A landscape with many valleys, sampled at points; each row gives a point and its height.
From any point a ball takes the steepest step (drop divided by distance) to one of its 6 nearest points. It stops when none of these is lower. Distance is the straight distance between rows; heights are no part of it.
Girev h=2.59: [118 117 104 176  91 169 126 122 143 165  92  95  95 105 117 133 145 148
 136 124 103 137 140 131  97 122 125 111 140]
lufip h=6.30: [184 104 111 183 211 116 118 170 143 147 111 144 129 121 142  94  52 129
 109 102 131  89 189 108 105  97 131 122 117]
gibo h=5.87: [ 86 133 126 163 175 153 135 141 122 112 151 142 146 111 161  82  80 117
 141 117  77  98 144 177 125  85 176 129  75]
vana h=2.34: [ 89 128 129 124  81 176 141 103 107 151 117  94 101 120 110 138 168 145
 142 142 100 143 116 140 115 127 124 125 138]
kat h=4.22: [120 142 167 103 147  86 126 127 162 115 177 165 152 136 140 117 133 149
 107 128 138 134 163 172 177 133 170 146 159]
muz h=5.86: [110 121 111 129 210 124 131 153 111 107 153 148 160 133 171  89  65 106
 120 118 104 115 138 141 128 112 145 118  80]
Pak h=5.18: [106 129  90 149 167 166 138 142  77 132 126 113 151 123 140  98  96 101
 149 106  70 116 107 152 108  99 129 116  64]
lar h=1.21: [155 130 117 106  50 152 112  97 131 158 115 109  69 139  61 189 184 178
 149 129 170 176  86 104 111 146  73 131 177]
rulif h=2.14: [ 89 140 141 112  65 167 127 112 127 135 149 114 108 120 100 155 170 138
 134 136 106 152 130 150 124 144 147 136 163]
muba h=4.37: [164 119 107 139 116 135 119 141 121 177  74 127 127 133 118 137 104 125
 128 120 126 127 120 105 115 133 100 113 122]
napu h=3.06: [108 137 133 111 101 140 119 133 159 140 118 129 115 133 117 125 164 141
 135 135 130 133 151 154 134 130 145 128 158]
ruk h=1.51: [107 131 112 117  58 174 131 103 129 161 115 100  94 119 101 154 177 148
 139 132 140 149 110 127 109 144 113 120 159]
muges h=5.71: [139 105  90 233 174 172  98 154 145 124 131 111 121 112 147  84  68 134
 130  83  95  95 174 123  98  78 146 119  99]
zatil h=1.34: [110 144 147  97  52 159 136 114 133 133 135 109 102 119  88 164 194 160
 154 135 135 154 109 126 133 150 116 131 166]
bedep h=1.77: [ 96 135 122 109  69 176 150  97  86 137 128  90 109 113  97 181 172 120
 157 146 115 140  88 128 109 134 122 116 130]
ripi h=4.81: [152  96  91 186 157 137 118 156  96 153  87 116 116 127 137 113  73 100
 123 104 117 125 115  91  98 115 107 113  87]
baz h=4.90: [ 84 142 128 158 126 152 119 125 152 143 143 132 131 127 145 108 127 145
 141 134  86 106 158 173 135 105 150 117 109]
Zofen h=5.54: [105 149 166  18 142  64 154  94  97  45 149 145 181 160 176 148 116  78
 133 138 182 123  87 117 159 135 114 130 116]
buker h=6.07: [ 93 109  98 123 226 116 124 145 104  91 178 161 192 147 195  77  42 111
 118 103  93  99 141 152 138 103 168 111  58]
Dob h=2.77: [112 141 197  41  99  90 172  89  96  45 138 144 146 142 103 179 175 104
 124 175 196 150  55  79 128 172  96 156 143]
Zad h=0.84: [146 151 178  36  77 113 120 103 134  78 151 142 114 119  68 179 197 139
 136 158 193 175  88  87 123 179 111 159 180]
gimap h=1.85: [175  83  61 179  32 163 111 113 124 210  92  74  52 143  98 187 167 147
 137 124 156 144  75  99  80 143  59  93 131]
bikud h=4.93: [146 118  92 134 152 125 153 146  77 127  98 118 150 123 126 123  91  99
 158 104 120 130 104  83 113 132 102 113  88]
rudid h=4.66: [ 72 133 104 138  75 185 143 115 109 142 143 107 131 131 130 117 173 123
 140 140  74 124 122 185 129 121 153 124 122]
gol h=1.23: [148 142 157  87  99 115 111 118 152 129 128 138  98 135  81 164 165 161
 127 131 159 146 132 119 142 148 118 143 177]
debug h=6.89: [132 117 137 159 166 129 109 139 214 122 147 149 141 122 167  97 100 172
  91 130 111 102 213 166 142  89 176 137 166]
Vonin h=3.75: [143 138 159 100 129  95 132 128 121 136 113 153 125 132 131 142 139 135
 127 149 130 142 110 109 139 144 108 133 141]
Gos h=1.84: [112 149 141 110 102 132 136 112 149 132 120 132 121 129  90 139 164 148
 136 132 135 146 120 132 142 156 123 145 160]
lal h=0.98: [139 132 148 104  76 141 148 116  96 131 114 130 112 108  83 175 181 127
 143 144 156 160  72  87 116 161  89 133 148]
fel h=2.69: [142 120 116 163 181 108 122 151 154 128 127 145 133 124 157  93  96 128
 123 101 121 103 175 129 125 105 136 124 118]
sifa h=2.89: [160 114 102 144 119 151 142 126  52 142  86  98 148 119 104 152 127  90
 155 133 123 149  55  81  81 148  79 100  93]
sen h=5.02: [135 109 105 225 139 164  99 147 137 152 109 109  90 105 142  99  96 140
 131  93 106 106 170 118  77  95 122 122 112]
Gopi h=6.35: [159 118 128 178 171 114 121 138 188 131 111 150 144 119 165 100 100 151
  88 105 133 100 193 157 124 106 133 138 142]
gado h=4.85: [126 144 143  94 148  98 148 142 126 124 135 142 145 146 145 105 118 111
 115 137 126 134 118 144 141 130 125 129 119]
Geliv h=6.16: [122 150 141  86 176  71 141 120 141  75 212 171 183 156 193 110  81 141
  75 124 125 114 153 200 180 106 178 127 136]
vuge h=4.30: [135 126 142  70 177  79 145 144 107 110 130 151 170 162 170 112 109 106
 113 139 151 124 115 119 136 123 129 127 104]
zuze h=3.26: [ 59 145 141 130 101 141 116 128 147 113 221 142 146 133 152 106 156 121
 125 139  79 133 150 193 197 117 206 143 138]
kob h=2.48: [ 70 165 157  86 133 100 132 108 135  70 223 147 167 150 178  89 137 116
  99 147 116 141 138 197 203 134 213 144 129]
viv h=1.76: [ 79 161 149  67 118  80 126 107 120  72 208 160 172 155 159 111 143  98
 122 137 128 144 108 172 201 137 194 163 134]
tal h=5.30: [ 89 151 152  39 156  69 146 115 101  62 163 142 193 147 173 115 123  84
 139 149 165 123  91 140 166 131 136 134 105]
mibad h=6.32: [125 133 144 140 156 129 140 142 111 130 137 135 147 126 152  97 115 121
 123 125 106 112 137 141 123 110 141 122 100]
dur h=3.57: [ 84 164 158  98 112 105 131 125 166  84 187 155 152 134 165 112 150 143
  85 128 118 129 157 195 194 132 191 150 154]
kefe h=5.59: [105 138 140  89 165  89 143 134 111  85 176 164 188 153 170 109 112  96
 118 133 124 121 124 174 164 118 154 123 102]
kebov h=0.59: [148 139 174  66  83 114 134 101 137 110 119 138  98 133  79 167 174 148
 123 159 178 159  91  67 127 156 102 149 173]
tubat h=2.78: [149 145 165 101 124  91 120 139 188 124 142 152 122 132 123 131 159 166
 108 129 141 134 156 145 157 141 153 137 180]
dusom h=1.95: [123 129  91 141  65 157 163 103  47 153  94  71 111 126 109 184 161 117
 160 154 144 153  51  95  88 147  84  82 112]
Magak h=6.05: [100 115 115 102 199 124 149 132  67 113 136 134 167 148 159  97  80  86
 146 108 100 123 116 110 129 144 113 128  62]
mefot h=2.47: [106 147 165  61  97 100 160 103  85  95 112 123 140 122 126 157 162 100
 144 152 174 141  80  87 124 158 108 135 118]
pum h=6.00: [179 105 114 159 171  94 135 153 144 152  83 132 132 122 144 110  75 130
 114 123 136 108 157 105 127 112 117 130 114]
dal h=5.46: [111 143 166  75 146  84 149 109 142 101 171 154 162 143 156 125 138 124
  99 140 161 135 137 143 177 136 146 139 147]
niz h=0.68: [ 68 154 177  56 112  95 125 105 112  89 198 145 154 139 120 130 169 111
 126 152 122 151 103 166 182 140 158 157 156]
Som h=3.20: [112 123 119 130  89 166 104 121 176 164 145 117  90 125  94 145 176 152
 132 131 120 133 155 147 130 129 148 143 170]
Tev h=3.77: [161 140 155  64 142  66 156 135 115 121 100 153 159 129 132 133 124 116
 135 152 166 134 124 108 139 142  90 129 128]
Rir h=4.69: [161 130 154  98 183  68 127 132 159 118 149 162 146 143 153 117 107 161
  86 132 165 117 165 143 157 122 148 133 170]
nomim h=5.17: [113 118 100 206 160 165 102 153 132 134 120 108 115 111 153  95  81 117
 129 102  89  94 161 139  91  94 145 126  89]
Rugu h=1.93: [142  88  92 177  66 163  78 118 183 172  90  92  70 123 100 157 145 169
 141 106 144 122 156 138 113 115 109 129 175]
toka h=5.92: [ 81 128 123 178 126 174  99 138 166 127 152 122 116 137 159 103 128 158
 113 125  88  94 196 179 122  98 171 119 137]
tubis h=4.21: [129 127 134 116 144 116 109 134 198 144 152 146 128 130 124 127 137 164
  99 110 141 122 197 169 171 126 160 141 163]
Zogon h=6.14: [108 128 112 191 157 148 116 148 156 136 152 141 133 122 162  86  99 148
 112 117  96  93 181 170 119  86 153 128 125]
veg h=4.73: [136  99 106  82 154 122 135 135  46 104  97 114 171 141 127 132 115  71
 165 117 138 134  61  78  91 175  78 107  78]
zetu h=1.09: [ 96 155 150  99  75 133 142 106 118 108 136 126 131 116 103 149 176 135
 143 156 122 151  92 128 140 153 135 128 136]
zage h=0.78: [104 149 169  72  71 123 128  98 127 116 153 123 129 114  70 155 190 134
 135 141 134 164 104 137 143 164 126 143 166]
Tokim h=2.62: [119  98 108 175  91 161  90 128 190 153 120 105  87 122 114 119 145 167
 134 115 135 120 182 159 103 132 137 145 172]
buko h=4.57: [111 124 131 138 123 144 117 128 182 159 125 139 107 132 135 117 130 156
 119 132 115 125 180 148 134 109 139 131 149]
saro h=3.18: [141 137 154  33 129  61 164 125  89  62 120 147 149 144 140 148 125 107
 128 154 197 139  80  84 138 158 100 128 122]
Datas h=7.82: [128 142 136 143 181 113 128 128 190 122 168 166 138 125 161 108 108 159
  93 127 117  96 197 188 159 116 176 129 153]
bikev h=3.71: [103 142 119 156  94 176 134 126 139 151 131 110 114 121 111 132 168 137
 148 123  98 127 142 164 116 121 149 129 126]
Kefig h=6.28: [127 128 132 163 146 141 122 131 169 124 129 136 124 122 152  98 110 159
 116 127 114  94 186 157 127 113 160 135 147]
Lodiv h=2.12: [138 133 142  81 109 120 153 110  96 119  94 116 128 133 109 150 142 111
 158 157 164 151  70  96 122 168  95 121 128]
tofum h=5.72: [137 112 109 199 201 145 118 166 125 125 117 114 129 118 129  88  58 112
 114  92  87 104 156 131  95  90 133 119  72]
boreb h=1.54: [ 60 168 161  75  98 104 129 106 139  91 210 137 154 134 130 122 156 130
 128 147 120 153 111 170 209 146 195 161 141]
tur h=5.56: [100 117 114 133 181 136 143 141  96 110 157 133 172 120 166 104  95 108
 148 115  92 111 124 148 130 116 146 122  64]
Lesi h=2.67: [ 89 150 185  39 105  84 167  91  94  48 134 128 159 132 114 168 157  78
 140 164 188 131  58  85 133 164 100 130 107]
Gekef h=0.17: [ 93 151 175  62  77 122 158  81 101  79 165 106 140 125  87 166 189 118
 136 167 136 164  93 118 145 158 138 155 147]
vaf h=3.08: [219 131 132  98 118  76 132 137 122 138  80 161 112 125 111 163 118 118
 132 143 181 128  95  59 125 171  68 118 130]
fol h=1.31: [ 88 140 128 102  70 167 167  94  78 114 141  78 121 118  83 180 199 143
 135 175 144 162  57 109 111 151 113 139 137]
dumef h=5.20: [ 75 135 124 185 133 173 119 136 154 128 137 121 126 125 157  89 111 144
 131 113  68 112 170 180 118  85 157 134 116]
Gide h=3.93: [ 75 150 161 120 103 137  91 130 174 125 217 139 138 128 123 122 174 155
  98 123 106 141 183 182 205 125 217 162 175]
mak h=4.74: [ 85 143 148  86 123 114 154 114 104  93 143 131 172 139 143 113 138 103
 134 143 134 124  97 152 160 150 138 146 104]
fisu h=6.31: [128 129 113 161 234 109 133 151 149 111 133 157 175 121 177  81  58 127
  96  97 105  96 164 157 124  84 155 122  76]
tateb h=4.53: [ 81 120 103 184 112 200 124  99 140 158 126 100 114 108 132 106 133 132
 132 123  86 108 159 167 108  97 142 122 128]
gede h=3.07: [180 103  79 163 126 121 116 144  72 165  84 108 109 133  92 141  91  74
 157 114 126 134  70  60  90 145  78 103  68]
dube h=3.55: [113 118  89 200  96 180 114 140 125 166 101  89  98 109 141 120 127 133
 140 124 100 115 138 136  98 101 117 133 127]
fezi h=5.91: [191 111  86 197 183 106  99 170 118 153 103 128 115 121 127 113  33 104
 117  91 118 117 137  74  94 113 104 118  99]
fono h=4.06: [173 117 122 170 143 141 132 141 147 155  81 134 110 123 130 122 101 132
 124 125 137 110 150 105 117 117 107 130 116]
tovu h=5.67: [123 118 126 177 162 145 134 135 146 146 112 139 110 125 147 110 108 122
 130 116 100 122 161 142 120 107 132 118 119]
nud h=1.27: [143 153 188  45  86 102 101 124 136 113 163 145  77 134  57 182 217 185
 130 145 181 190 107  90 138 164 126 167 192]
Sur h=4.02: [ 84 146 148 107 118 131 119 119 168 121 190 136 147 132 152 103 138 152
 110 141  98 129 156 197 182 134 209 157 156]
gima h=6.04: [140 136 137 113 183  75 145 140 142 114 140 162 152 131 177 108  84 129
 119 118 132 108 148 165 156 124 138 131 123]
Rilug h=3.40: [179  93  81 221 115 153  89 141 166 170  73 124  67 118 115 136 101 146
 124 108 125 104 148  96  91  98  97 116 146]
mezo h=7.76: [148  88  91 238 166 167  83 128 191 132 114 115 107 105 140  77  81 141
 103 105 108  72 205 125  98  53 146 123 112]
pif h=4.50: [121 105 108 215 125 183  92 126 173 143 123 110  96 108 130  96 115 166
 125 102  87  95 194 154 102  87 144 132 128]
Ridi h=2.16: [108 156 166  76 121  94 144 120 127 117 142 147 127 128 119 150 170 134
 138 137 145 159 124 140 154 145 125 133 158]
gezu h=2.42: [124 127 147  67 103 109 165 124  65 101 116 126 143 120 116 160 148  81
 156 151 173 136  52  77 113 164  91 122 103]
legus h=2.29: [142 117 126 108 114 115 153 127  61 129  76  98 133 135 115 146 121 107
 149 137 150 133  58  72  98 159  79 109 101]
ropa h=2.41: [131 132 156  69 145  67 158 128 100  93 120 141 174 142 145 139 128 116
 132 142 156 136 114 120 149 151 109 125 121]
gul h=5.12: [186 123 129 102 167  80 150 150 116 133  98 155 137 140 142 125  95 137
 104 138 162 109 128 102 137 132  97 118 123]
Tifu h=4.61: [115 111  89 195 146 171 121 138  92 149  99 104 127 114 131 104  89 105
 147 100  80 117 120 105  90  99 125 109  83]
futo h=3.94: [ 67 151 130 140 107 158 132 131 140 131 166 137 137 128 140  95 140 122
 133 137  79 125 166 187 155 120 183 134 113]
nozu h=4.56: [148 143 159  77 189  74 153 126 124  97 138 168 163 154 172 126 101 110
 109 127 156 127 139 148 163 140 142 115 126]
Lim h=3.61: [186 115  83 167 134 126 121 149 104 168  74 114 108 125 116 120  99 106
 142 113 126 122 115  89  96 131  84 117 108]
Molon h=2.15: [103 126  92 136  57 178 156  84  82 175 108  65 102 109 110 185 162 134
 151 155 115 151  65 107  83 129  92 104 118]
Zevi h=6.06: [113 131 112 174 216 139 137 152  95 117 132 126 156 114 160  86  54 104
 129  92  82 110 151 126 114 103 143 116  80]
Mafa h=2.24: [183 130 149  66 155  56 143 127 134 106 118 170 139 151 153 126 111 140
 105 138 168 133 142 120 161 150 116 132 159]
Fum h=1.74: [ 87 149 185  68 105 105 115 129 144  99 188 142 130 129 110 148 174 137
 107 131 140 169 134 140 177 147 161 154 169]
gim h=0.67: [110 151 183  48  71 116 126  83 119  78 150 136 129 121  92 170 214 138
 126 150 183 178  83  98 131 169 125 167 173]
dab h=0.50: [107 157 175  62  63 122 151  79  99  76 151 121 116 122  65 189 218 134
 141 174 163 181  59  85 131 163 126 168 162]
fivim h=4.19: [187 135 143 106 151  84 132 142 150 140  93 161 108 143 133 140 122 123
 110 142 171 122 137 103 139 151 114 135 153]
zapub h=4.42: [119 135 129 145 119 134 129 131 128 156 106 144 103 126 119 141 147 133
 131 132 114 123 140 136 119 128 124 130 139]
kopu h=6.76: [167 105  97 238 199 150  94 139 172 136 114 125 123  94 147  86  63 139
 110 106 111  72 194 110 105  65 146 131  98]
Masom h=5.13: [108 110 130 154 122 149  83 142 208 131 147 139 132 119 137 113 152 167
 111 114 112 120 208 187 148 116 181 136 173]
piril h=2.17: [ 66 151 159  98  83 143 126  95 131 122 176 123 142 130 111 132 174 135
 130 147 115 150 116 169 170 128 174 152 155]
tedo h=6.52: [179  90  88 237 207 127  79 164 156 112 122 112 125  92 130  81  32 124
  99  81 109  94 172  80  88  47 131 133 104]
bav h=5.06: [ 99 140 126 128 112 143 142 118 136 133 144 122 144 134 135 127 148 134
 144 134  98 130 126 160 140 117 145 120 111]
Baset h=2.87: [160 141 173  54 128  59 150 114 132  89 122 170 142 148 126 139 130 139
 118 144 185 149 124 100 141 156 106 149 151]
Kuzov h=5.64: [111  96 105 219 200 173 113 156 140 116 150 104 145 109 150  64  46 127
 130  93  65  87 168 120 103  72 153 108  60]
zal h=6.34: [166 112 137 122 210  62 133 127 185 103 171 157 165 148 177 110  89 148
  84 124 146 114 180 179 148 123 168 123 137]
lemip h=3.62: [169 123 129 155 136 114 129 151 179 147 101 151 115 130 127 133 126 142
 115 126 140 127 166 121 128 132 133 121 149]
patu h=1.25: [114 140 137 105  79 144 159  88  64 126 107 100 143 118  86 168 169 111
 154 161 147 150  51  97  98 161 113 114 127]
zisi h=2.23: [133 117  89 177  77 193 132 113 110 181  88  67  77 121 115 169 143 137
 144 132 109 126 104 125  86 109  97 113 126]
ves h=4.13: [111 130 118 170 129 158 122 136 142 160 109 109 109 123 119 131 116 138
 136 116 109 132 154 152 115 118 125 127 128]
tas h=5.77: [101 136 134 111 134 122 150 123  94 138 121 139 162 127 131 122 129 126
 138 140 112 130 116 145 138 133 126 114 115]
Gokib h=1.60: [176 141 176  64 109  80 141 141 125 114  98 169 110 135 103 152 144 140
 120 153 187 147 105  80 132 173  88 138 161]
Masud h=4.67: [ 89 143 142 113 130 125 144 120 133 108 167 140 138 145 148  99 138 128
 114 142  88 118 143 176 171 122 187 132 122]
mudev h=0.69: [ 82 155 169  43  72 113 110  90 125  85 192 130 136 131  67 171 206 131
 137 147 148 172  95 125 151 159 153 186 154]
vus h=7.46: [160 116 126 139 205 103 131 159 175 120 130 150 152 120 169 101  88 147
  81 120 148  90 180 157 136 110 173 124 149]
Foz h=1.73: [150 114 100 152  78 142 127 119 127 182  89 103  98 120  97 156 161 143
 141 120 137 140 111 117 108 138 104 108 142]
Rutuf h=5.35: [118 111  95 148 174 165 133 132  76 136 118 106 163 127 137 113  99 100
 149 116  83 120  90 127 107 122 124 109  75]
Tus h=1.75: [174 112 131 164 128 115 115 130 163 162  82 135  95 124 128 131 129 166
 120 128 152 126 145 132 117 136  94 124 150]
Pezop h=2.57: [135 119 132  83 126 109 157 116  69 119  96 121 144 131 115 147 137  93
 153 141 159 135  71  88 115 164  78 129 107]
tulo h=4.98: [149 133 121 115 134 121 139 147 110 136  84 126 124 131 134 127 114 114
 134 138 144 123 126 113 111 127 128 124 116]
midif h=4.14: [131 112 115 181 127 165  83 142 205 137 131 129 105 121 135 111 126 179
 106 118 123  99 216 161 123 115 157 147 165]
silu h=1.33: [183 113 103 150  46 136 104 133 156 176  81 116  54 131  83 176 157 167
 130 126 170 144  95  97 108 148  67 113 165]
luta h=2.06: [165 113  87 181  91 171 130 128 135 165  80  93  81 129 112 152 129 133
 140 123 125 126 127 106  91 105  92 109 128]
degad h=5.96: [ 99 127 130  99 187  98 148 132 134  89 189 168 193 139 205  88 103 118
 105 132 116 111 142 193 159 114 169 121 101]
rafu h=5.53: [124 121 134  97 187 103 151 134  88  97 140 136 175 131 169 105  84  93
 142 116 117 127 113 125 136 121 121 110  85]
Vunit h=2.80: [113 151 175  52 110  92 157 105 108  69 150 146 147 132 123 157 167 103
 139 155 161 141  83 108 157 146  97 135 136]
boza h=3.67: [149 117  92 163 132 160 141 139  79 165  94  99 125 120 120 133 117 101
 152 130  98 131 106 107  88 113 101 109  87]
besep h=1.72: [123 131 149  86  93 138  94 142 187 130 154 145  92 124  83 148 183 171
 127 127 155 161 153 136 158 142 135 139 182]
Vovor h=2.88: [114 146 167  95 129 104 119 119 167 120 182 136 128 128 132 130 168 171
  94 123 137 142 159 163 167 136 174 147 180]
gumu h=5.98: [163  91 109 227 228 143  97 161 149 108 135 128 133 104 151  73  24 121
  93  77  93  82 183  99 103  68 150 121  82]
Tuza h=1.83: [183 122 133 131  77 110 112 118 144 175  94 137  83 132 111 153 152 138
 125 144 157 139 112  98 129 153  95 123 152]
mem h=3.58: [139 123 107 135 119 142 148 145  91 147  97 104 134 124 131 132 108 104
 140 133 126 120  97 107 115 122 103 114 118]
vuk h=3.09: [177 119 123  99 122  97 158 153  86 125  85 137 129 142 127 152 127 103
 141 143 157 146  83  72 103 152  77 114 115]
zoder h=1.61: [140 119 114 147  75 138  93 131 181 160  86 110  72 120  88 162 153 174
 122 132 140 139 141 136 135 137  97 132 166]
kunon h=5.21: [131 143 133 103 156 114 138 147  88 120  98 131 146 130 134 123 105  90
 143 122 129 121 104 116 126 119 114 117 100]
gav h=5.48: [ 70 115  88 197 166 194 114 146 110 135 137  95 148 112 147  70  80 113
 136 100  64  99 133 147  84  86 150 113  61]
Zit h=3.02: [182 121 170  58 126  36 158 128 105  91  91 166 137 148 125 151 112 110
 119 164 201 130 104  57 138 148  71 139 143]
fab h=3.45: [ 85 136 147  89  87 148 117 129 159 132 165 129 123 128 120 131 183 139
 123 131 106 143 162 158 168 134 169 141 177]
vide h=3.76: [140 125 131  85 168 104 145 133  74 114  93 132 170 136 141 126 106  82
 161 130 145 129  78  79 111 153  97 126  92]
safuv h=1.42: [183 139 167  60  94  78 120 118 152 106 117 174 100 130  82 151 166 150
 116 160 196 172 119  90 135 160  85 151 163]
noril h=2.61: [139 117 102 150 107 173 148 122  59 162 104  75 127 121 115 153 132  99
 168 118 112 145  68  97  87 137 112  95  99]
vopiz h=6.20: [ 98 109  79 180 216 168 107 166  89  97 161 130 154 131 129  72  20  92
 127  68  57 112 138 110 106 101 130 121  46]
geb h=6.13: [166 116 123 129 207  95 115 159 152 121 124 158 150 127 169 100  99 140
  90 125 138 105 160 150 136 117 141 125 130]
roriv h=2.71: [113 117 157  36 130  86 159 108  74  63 109 135 170 131 127 141 132  82
 144 158 177 124  71  82 143 156  95 125  89]
subi h=1.71: [165  84  77 198  64 168 108 126 145 185  86  87  54 135  97 164 145 146
 141 113 134 131 114 112  97 143  83 104 146]
gan h=1.62: [120 128 128 120  85 150 159 112  71 140 100 102 123 121 107 160 139 112
 162 142 138 141  79 104 100 137  84 110 127]
Gufup h=0.99: [130 142 144  97  78 137 125 114 139 142 125 135  89 119  77 183 177 148
 139 136 165 162 101 100 127 161 103 141 163]
Bako h=4.92: [ 86 134 124 140 104 174 109 109 150 150 148 117 134 124 131 106 152 152
 123 118  76 118 158 177 145 112 155 127 137]
tute h=6.01: [156 115  92 229 177 147  89 157 142 142  99 124 108 113 135 106  61 109
 120  86 106  89 160 100  80  92 121 120 110]
mepus h=2.30: [191 109  84 148  96 148 145 129  72 175  98 114 112 132 102 161 126 100
 170 129 142 140  67  71  89 160  65  90  93]
Neb h=1.50: [163 131 103 160  55 143 128 121 110 181  92  98  81 124 104 157 152 128
 153 130 142 133  96  92  97 153  81 108 130]
basu h=1.96: [158 107 109 202 140 152  90 143 187 153 104 123 102 102 134 107 107 156
 114  97 127 102 192 139 122  98 126 134 144]
Dutu h=3.19: [146 111 118 159 113 156 126 127 132 183  85 113  85 130 119 125 112 137
 131 126 114 120 140 120 109 120  96 123 117]
mosin h=5.01: [203 117 109 169 166 105 122 155 119 163  74 151 118 153 110 128 106 113
 131 120 139 127 125  70 114 134  85 116 112]
nuve h=5.63: [ 87 136 119 141 160 132 123 131 134 124 165 134 152 136 159  91 103 109
 122 138  93 103 159 176 141  97 163 124 108]
Zaf h=3.54: [232  95  73 168 127 107  95 167 115 166  81 107 101 137  99 156  97  84
 142 118 133 128  95  43  89 142  66 111 102]
Kan h=2.49: [196 113  87 184 104 130 108 150 113 170  81 110  90 136 103 147 117 109
 146 122 123 123  83  78 105 127  66 102 116]
butok h=2.90: [ 98 121 101 154  79 184 150 110  79 172 121  67 113 131 113 143 149 122
 160 118  87 129  94 152  98 127 112 114 110]
raku h=1.14: [119 136 124 121  49 158 148 107 106 151 115  94  98 113  75 182 202 157
 142 133 150 156  67 103 104 138  94 126 155]
Nodi h=4.54: [112 138 132 132 125 127 107 133 171 135 162 139 123 143 132 123 142 138
 111 130 105 131 172 186 170 124 173 155 166]
vab h=2.26: [122 123 128 112 110 131 157 128  76 124 103 111 145 126 111 134 129  90
 156 140 136 142  86 112 112 150 100 113 115]
fir h=3.78: [115 136 138 106 130 111  87 140 212 116 203 145 137 115 136 112 153 173
  90 124 131 136 194 176 192 126 203 153 181]
fak h=5.65: [102 150 132  67 170  76 141 114 116  84 180 156 171 157 193 107 118 110
 111 136 148 125 136 166 174 127 155 124 118]
vuzi h=3.66: [ 77 155 152  98 113 117 144 114 126 123 157 140 148 126 142 114 159 125
 121 123 112 136 128 171 165 139 163 137 131]
toz h=0.65: [ 69 159 183  47  82  98 125  78 108  60 206 122 145 136 104 157 203 108
 141 134 139 163  71 128 170 157 167 175 140]
ziz h=4.48: [119 129  98 183 128 177 109 133 109 148 119 112 118 119 132  99 103 128
 132 110  92 100 141 145  97  98 135 115 113]
vit h=2.79: [137  96  80 194 109 183  79 130 175 166  89 100  70 132 132 127 127 153
 137 123 120 104 177 146  99 113 123 133 150]
Vimiz h=4.05: [106 129 124 149  88 161  97 126 184 135 147 120 100 120 120 121 155 157
 121 117 102 142 175 166 141 125 175 131 172]
gani h=6.08: [143 113  63 178 218 161 118 161  95 127 114 106 142 121 123  84  47  92
 128  77  87 109 128  92  87  98 130 119  71]
neda h=6.15: [109 136 139 119 170 114 117 134 144 127 157 147 136 126 150  85 116 133
 103 131 119 114 156 167 140 130 157 119 135]
kisak h=5.69: [114 127 141 148 140 140 118 137 141 136 111 127 121 126 127 105 122 131
 123 127 100 118 151 137 124 121 126 135 144]
tig h=4.41: [170 119 110 148 142 121 130 157  83 147  77 122 145 125 119 133 103  85
 140 119 136 141 100  76 102 132  89 107 101]
Mugop h=7.69: [167 116 123 188 215 103 125 133 183 120 147 146 154 132 185  91  66 157
  78 111 128  91 194 153 126  83 158 133 116]
lop h=2.03: [133 157 178  61 110  91 127 110 148 100 138 158 129 138  95 155 175 138
 114 135 167 152 131 116 167 157 130 151 174]
bipon h=3.98: [ 94 142 116 155 115 169 135 119 109 159 125 104 123 126 125 115 139 119
 154 130 102 120 116 146 109 112 141 119  97]
lugu h=1.82: [200 117 108 150  86 126 143 132 113 179  74 131  93 134 118 163 124 124
 135 136 152 135  91  79 110 147  72 104 141]

For each start below, name the point where the ball stops.
Vovor | Gekef
kob | Gekef
fab | Gekef
ruk | kebov
dal | Gekef
dusom | kebov
gan | kebov
vit | kebov

Two balls start at each pair of points below. Name the first point that both come to, or write none.
fir / Bako | none
kat / viv | niz
bikud / Rutuf | gan
